Each row is a point on a landscape with many peaks, with its height.
From any point a climber steps to the highest of the 2 points nearest to it. It stops when none of these is higher. Distance is the straight distance between rows; heights are no part of it.
defe (h 148): [146,116,140,126,94,150,99,154,113,140,100,111,124,118,149,119,136,90,132,121,174,89,138,112,149,148,103,155,136]
Botib (h 486): [159,129,146,157,107,117,129,124,122,128,165,139,160,143,102,171,143,100,149,117,104,175,97,109,127,105,150,101,114]
debe (h 389): [117,116,51,106,139,78,128,74,183,151,132,136,130,128,121,153,157,185,102,177,129,101,134,123,115,128,128,121,158]
dami (h 484): [109,166,147,137,165,114,119,97,134,157,110,157,162,121,91,86,105,131,140,157,95,138,163,137,112,96,124,132,129]
pob (h 446): [128,105,84,119,119,109,144,150,111,140,179,155,143,146,116,150,143,167,134,161,106,143,100,107,94,113,121,103,103]
pizaz (h 628): [116,112,132,149,143,100,80,106,174,119,99,122,165,98,114,111,133,86,157,128,132,125,150,107,121,140,73,117,148]
tilig (h 164): [132,152,162,113,115,138,141,149,117,161,123,139,98,132,125,81,85,90,163,102,150,75,150,124,175,102,136,160,146]
nivil (h 274): [121,95,132,113,117,167,103,155,146,86,86,48,114,164,146,114,150,164,80,147,126,128,102,137,107,119,130,102,93]
Sumup (h 406): [139,95,113,134,147,86,101,115,165,91,114,88,119,83,122,63,148,164,95,153,151,106,103,175,124,123,111,120,159]
pumu (h 101): [170,122,141,131,97,111,120,179,89,113,143,107,122,155,125,152,171,102,112,111,162,117,106,124,133,144,128,125,92]
gudi (h 260): [138,163,181,113,120,158,127,111,127,166,130,130,102,162,118,128,104,135,108,126,140,110,160,120,176,114,176,148,133]
lezos (h 476): [108,145,120,131,111,149,109,140,128,95,103,127,138,141,132,148,130,136,66,163,135,113,121,115,106,114,118,117,66]
ziga (h 89): [145,101,142,144,116,135,147,176,121,127,141,78,124,165,115,131,99,96,158,101,141,127,135,158,157,120,125,118,126]
befib (h 541): [138,125,116,140,108,156,90,140,107,124,122,135,145,129,124,147,162,102,87,153,149,129,113,87,109,127,110,114,100]
panin (h 402): [105,119,91,84,112,91,117,93,137,168,160,147,130,115,125,150,156,194,91,188,118,81,141,112,113,122,149,130,136]
Maku (h 553): [144,85,117,147,134,88,101,95,165,108,107,133,180,108,118,153,143,81,153,94,127,160,117,83,131,138,81,101,147]
danez (h 494): [117,146,117,130,132,121,125,112,130,128,143,154,165,98,109,106,132,156,132,144,86,154,85,153,83,110,136,102,129]
dav (h 597): [112,166,175,153,167,132,146,115,131,136,98,173,99,131,135,106,117,73,161,89,121,155,195,83,152,148,128,166,161]
zilab (h 149): [171,128,124,161,155,72,169,120,112,136,165,176,121,112,114,161,100,81,150,147,140,153,138,118,130,103,139,169,131]
nebu (h 564): [78,150,126,128,94,174,147,138,121,84,110,163,123,117,145,113,120,117,146,113,85,128,143,114,112,134,143,124,83]
Tik (h 213): [135,116,146,139,136,173,92,150,82,99,115,86,109,135,146,81,180,136,104,133,123,111,116,144,119,153,120,144,70]
nolo (h 247): [105,146,117,97,121,113,163,128,117,148,140,153,113,121,141,102,99,157,168,96,124,107,139,165,131,132,151,151,169]
dunos (h 419): [103,106,73,79,111,97,140,124,135,166,163,143,144,134,119,173,152,166,138,174,100,91,119,86,109,122,105,107,120]
gofi (h 518): [123,166,112,127,147,113,149,96,143,150,131,168,147,96,99,122,95,153,165,134,97,131,120,136,98,84,127,128,135]
biz (h 59): [146,139,123,129,117,107,155,169,118,102,115,137,117,126,134,176,136,88,140,74,149,137,151,118,131,138,130,141,109]
nute (h 179): [147,132,140,131,140,136,116,140,131,143,86,99,122,130,118,135,115,104,85,133,168,98,151,136,144,120,108,147,119]
Mari (h 291): [119,109,129,82,104,136,136,118,138,176,112,143,110,98,151,143,115,177,128,114,160,105,121,125,136,140,125,153,180]
risam (h 432): [124,127,105,103,107,143,103,117,143,128,102,103,149,145,125,133,158,162,83,180,117,107,119,119,86,98,119,97,100]
Ratul (h 344): [132,118,103,108,126,137,132,123,101,111,148,148,133,112,161,124,160,131,130,109,134,133,108,119,100,178,123,127,138]
Ruso (h 351): [138,128,149,138,108,167,142,103,146,125,111,140,118,131,139,169,91,128,136,73,147,145,130,112,151,130,151,122,147]
mava (h 395): [125,106,120,92,117,146,105,127,160,134,81,101,153,119,125,119,141,162,111,140,98,115,115,116,94,128,89,109,134]
sep (h 481): [100,134,67,117,99,141,158,161,103,102,148,134,139,137,147,145,136,138,136,137,84,139,119,125,104,132,115,111,94]
vil (h 469): [111,140,110,163,119,131,115,115,134,101,161,142,142,115,119,106,125,134,136,158,116,126,114,159,127,132,131,101,137]
sepif (h 480): [126,160,146,121,127,123,160,105,148,153,130,171,149,107,123,146,62,154,184,89,114,147,119,100,132,114,116,132,129]
Gilad (h 324): [126,102,108,110,133,126,130,126,111,149,139,143,116,102,164,118,136,147,108,141,153,121,110,144,111,173,129,168,176]
fizu (h 122): [164,123,170,152,133,156,114,135,112,117,148,127,115,101,124,96,94,104,130,122,148,125,89,153,150,137,125,148,173]
vod (h 424): [118,179,165,125,162,133,124,99,130,165,130,181,136,136,104,102,105,99,142,116,113,147,169,108,147,103,158,130,134]
Ven (h 520): [94,151,100,144,103,160,150,139,132,114,130,133,131,140,147,154,108,137,164,102,94,162,134,121,127,137,136,99,99]
dipu (h 439): [157,107,133,171,153,95,127,120,140,101,158,123,143,97,114,129,135,111,133,151,134,149,97,162,116,118,130,110,145]
ged (h 205): [135,181,142,115,116,157,143,158,98,136,131,141,83,144,127,70,86,119,125,119,128,73,157,136,159,128,162,164,112]
Kita (h 388): [140,115,104,116,138,116,109,135,160,122,103,70,156,163,110,132,166,158,97,141,147,108,104,154,105,119,131,78,118]
libar (h 211): [153,153,161,121,125,147,100,112,141,170,101,135,141,126,112,149,111,142,90,155,155,90,151,110,155,99,143,141,134]
nonot (h 51): [146,129,129,115,138,103,144,119,128,148,118,152,136,118,119,175,131,107,135,98,147,143,142,94,113,129,110,152,121]
mudor (h 356): [114,110,115,85,117,142,161,170,132,112,113,105,105,158,130,136,108,207,112,121,116,126,111,153,100,112,120,127,108]
toso (h 646): [137,91,119,133,104,120,89,147,123,125,137,125,140,121,134,138,180,89,136,148,135,133,126,93,122,153,90,98,134]
gisos (h 445): [148,129,144,126,121,136,146,159,82,143,155,131,140,163,110,153,141,143,144,105,108,173,109,105,120,118,157,116,85]
Laku (h 431): [122,119,107,131,172,88,102,124,130,113,119,101,131,100,139,87,165,131,109,131,143,128,126,149,125,151,112,137,157]
novam (h 414): [110,128,133,144,98,147,118,119,125,138,154,113,138,144,130,147,124,128,113,177,126,104,112,138,154,109,138,110,124]
vevin (h 417): [130,131,152,82,126,141,157,113,161,136,111,161,121,127,146,186,76,155,164,63,124,140,116,112,140,126,124,161,133]
tuter (h 193): [105,139,153,164,144,157,69,132,87,92,139,104,107,126,154,99,161,106,101,152,135,118,113,170,153,146,137,139,95]
doz (h 514): [110,118,145,151,143,124,115,111,151,138,118,129,138,120,125,117,95,88,166,118,119,138,171,124,149,126,111,126,144]
vaba (h 412): [142,153,119,150,151,100,163,129,127,82,145,117,116,109,144,110,132,134,125,128,138,156,100,183,120,136,144,139,141]
pamo (h 230): [120,159,137,125,138,148,147,147,103,135,123,121,109,120,131,66,114,129,144,120,109,89,128,184,128,132,140,156,142]
Bafis (h 173): [125,132,127,177,132,121,118,121,92,98,158,122,106,130,144,127,161,76,91,148,126,148,131,163,158,143,150,130,118]
Movi (h 236): [111,95,134,102,102,190,103,168,101,106,115,92,99,161,154,119,153,141,101,119,131,113,105,130,107,153,129,120,89]
valo (h 120): [137,124,151,139,97,140,122,165,94,133,145,91,102,144,128,116,139,95,131,105,154,86,131,152,159,135,143,137,112]
Piv (h 365): [138,109,94,111,155,89,131,132,148,129,111,87,139,134,92,122,151,161,94,144,133,167,115,120,107,109,104,103,115]
Koti (h 367): [110,108,105,90,127,142,109,139,143,127,96,140,141,107,160,129,132,145,147,108,124,130,101,105,95,152,78,120,142]
Gegik (h 409): [110,134,149,171,129,140,135,80,165,128,117,136,101,125,151,139,86,97,132,110,146,141,164,133,167,127,154,129,151]
Luteb (h 359): [143,113,131,127,121,131,115,118,156,131,122,95,132,137,116,146,129,165,102,155,155,99,103,158,130,117,129,117,146]
gizun (h 340): [133,170,164,113,136,129,162,116,139,169,147,141,122,170,114,128,94,113,155,107,127,138,161,114,177,95,165,123,138]
Rop (h 317): [131,77,116,109,135,151,142,161,133,97,96,64,106,163,142,152,127,192,85,127,127,155,101,126,103,149,118,114,129]
Vebur (h 544): [146,82,135,158,111,117,115,126,128,104,144,95,146,145,132,169,156,111,144,124,131,165,96,104,133,140,120,97,120]
bab (h 503): [104,149,154,129,152,145,162,129,90,119,130,154,108,121,135,112,112,89,148,90,102,156,172,111,147,160,132,165,130]
mogif (h 138): [161,120,160,171,136,116,142,112,121,133,158,153,113,109,109,119,77,100,140,128,119,148,121,125,135,127,128,165,155]
Kog (h 470): [99,132,123,135,155,127,102,116,90,140,123,127,121,109,139,84,172,106,119,129,115,133,156,126,137,172,111,149,130]
Dud (h 360): [141,163,175,149,159,124,121,74,161,158,127,191,129,127,128,88,104,76,165,147,128,141,153,120,142,87,171,120,176]
faz (h 399): [141,105,83,98,170,82,126,112,164,136,126,126,161,97,126,140,152,160,110,153,136,136,126,112,107,139,120,114,133]
zinip (h 401): [142,139,126,106,105,122,159,168,112,151,139,115,121,177,108,161,121,187,134,127,125,143,113,138,122,100,138,113,89]
Famog (h 517): [88,131,153,161,168,142,109,123,100,91,132,123,125,118,134,86,146,96,149,89,105,157,157,131,130,171,129,144,132]
Ruk (h 159): [145,142,115,172,158,100,171,108,114,98,167,141,114,114,123,147,121,83,100,169,119,148,140,151,142,123,140,152,124]
lopu (h 264): [111,107,102,91,95,111,125,113,146,171,128,161,131,117,131,131,121,157,169,122,128,109,149,129,129,125,129,122,167]
fufut (h 68): [126,133,113,133,115,120,158,154,141,94,120,93,120,152,121,153,121,123,131,100,135,107,148,146,132,117,139,119,103]

Where does a climber stop that starts at each point below?
Ratul: toso
debe: nebu
zilab: toso
defe: vod
ged: toso
nivil: toso
